Points, in no order, along strands that fork, close into loops and pass close to each other.
In the rows, 100 means zero.
Points whose rows are less than 31 apart are linked; no others are. Some points are linked to none.
q650: [ 77 138  79 100  91  57  96 112 123  72]
q767: [ 69  96 106  87  80 117  96 103  79  94]
q348: [ 99  80 104 109  89  75  86 113 104  99]
q459: [103 120 102 102  91  77  97 113 117  84]
q258: [132 127 111 103 102  89 106 110 122 102]
q489: [124  79  70 119 124 101  98  69  87 106]
q487: [ 95 136  72 104  88  93  79  73  96  89]
q167: [ 86 121  83  93  86 129  92  80  70  99]
q190: [121 136 114  93 103  97 111 113 116  93]
q112: [ 82 110 133  75  94 117 121 126 104  90]
q229: [ 89 120 109  82  97 132 106  94  80 103]
q307: [ 57 102  90  98  72  74  83 116  95  66]
q135: [ 94  38 116 112 101  79 102 120 110 110]
q874: [ 96 110 111  94  88  90  98 114 106  88]
q644: [116  86 106  99 122 118 117  97 103 121]
q517: [ 79  34 101 106  99  92  94 104  91 107]
q256: [ 62  97  78 101  66  91  73  91  79  79]
q663: [130  83  86 118 117  84  95  92 107 109]
q885: [ 89 123  94 101  88  65  94 115 120  73]
q878: [120  91  81 115 107  88  88  87 103 107]
q285: [127 134 107  90 114 128 113  92  96 111]
q326: [ 66 106 100  88  77  89  94 119  91  71]
q200: [ 82 140  92  87  89 105 101 105  91  73]
q905: [ 86  98 102  92  88 111  94  99  84 102]
q900: [122 114  64 115 116 107  89  62  88 111]
q140: [133  73 114 110 135 100 125 106 116 122]
q8: [ 64  99 114  81  90 143 108  95  81 106]
q296: [101  68 111  98 139 131 130  81 108 119]
q338: [ 80  67 104  96 108 126 108  92  88 119]
q87: [127 104 109  95 122 119 113  99 105 120]
q427: [110 138 108  90  97  99 108 110 109  86]
q353: [109  69 107 117  91  69  91 120 116 104]
q9: [129  98 120 103 105  88 112 119 120 115]
q576: [ 93 144  82  99  89  76  92  93 114  82]
q169: [ 72 112  92 103  78  65  88 116 110  70]
q972: [119 142 103  92 106 122 103  91  99 101]
q29: [118 131  76 114 102  78  83  74 114 106]
q774: [134  86 122 102 124  97 119 116 123 119]
q322: [ 97 133 104  87  91 109 103 104  95  88]
q949: [ 93 126 114  82  94 121 109 105  91  95]
q114: [ 95  92 132  85 118 136 122 110 113 121]
q246: [105 109  80 104  99 113  88  79  86 105]
q275: [113  87 126 102 102  90 104 122 116 110]
q618: [ 92  67 105  98 109 115 107  96  91 116]
q251: [127 120 100 113  99  79  98 102 123 103]
q600: [125 119 115  91 116 123 115 101 106 118]
q76: [ 69  88  79 108  72  89  68  87  79  87]
q760: [ 81 108 105  91  81  94  95 113  94  77]
q210: [105 140  83  98  92 103  88  84  97  92]
q44: [ 92 105 130  87  90  90 115 137 113  79]
q662: [ 74 141  81  89  89 100  93 104  92  67]
q316: [ 74  83 111  89 101 137 106  98  89 115]
q197: [122  91  62 120 120 103  96  63  88 108]
q818: [ 85 121  92  87  93 140 104  82  70 108]
q533: [ 98  98 126  89 107 122 115 112 103 115]
q522: [ 57 104 111  79  80 131 103 101  74  94]
q799: [104  94  81 115  97  82  78  88  99 103]
q17: [ 86 106 135  82  92 106 114 126 106  92]
q724: [142  93  97 113 120  85 104  98 119 116]
q622: [119  65  80 117 128  96 108  76  92 107]
q802: [118  64  97 113 129 104 117  84  98 110]
q295: [ 56 108  80  97  68  85  75 101  86  69]
q352: [ 83 135  81  92  82 120  87  81  76  86]
q446: [ 77  46  97 110  87  84  83 103  83 103]
q766: [ 75  52  82 112  84  90  76  98  78 102]
q62: [ 92  84 102  98  96 107  96  97  88 108]
q858: [ 78  30 113 106 104  91 103 112 101 111]
q945: [143 115  91 113 121  93 102  91 116 115]
q344: [117 124  98 111  94  66  96 104 128  93]
q854: [104  85 128 101  93  82 105 131 117  98]
q124: [136 121  88 106 116 106 100  81 105 111]
q864: [ 75  68  78 111  79  89  73  90  77  98]
q85: [114 140  88  97  99 115  95  80  93 100]
q625: [100  97 127  98  87  78 108 138 121  84]
q934: [113  77 110  98 136 129 129  88 108 122]
q374: [103  83 122  95 105 107 107 114 104 110]
q269: [109  48 111 113 100  66  98 124 117 110]
q145: [134 123  78 112 118 110  96  72  98 113]
q240: [129  60 102 112 135  94 121  94 107 112]

A piece is two or more points that can be reached from each other along the links. Count, over all rows, the pieces, the separate loops (a circle has one, a figure eight two, a Y none), the forks (points with three links) and the tips (points with one).
pieces: 4
loops: 2
forks: 5
tips: 9

A tip is a point with one link. Name the tips that can be reached along the links from each point below, in the order of the rows.
q517: q650, q348, q662, q352
q724: q112, q114, q799
q87: q487, q296
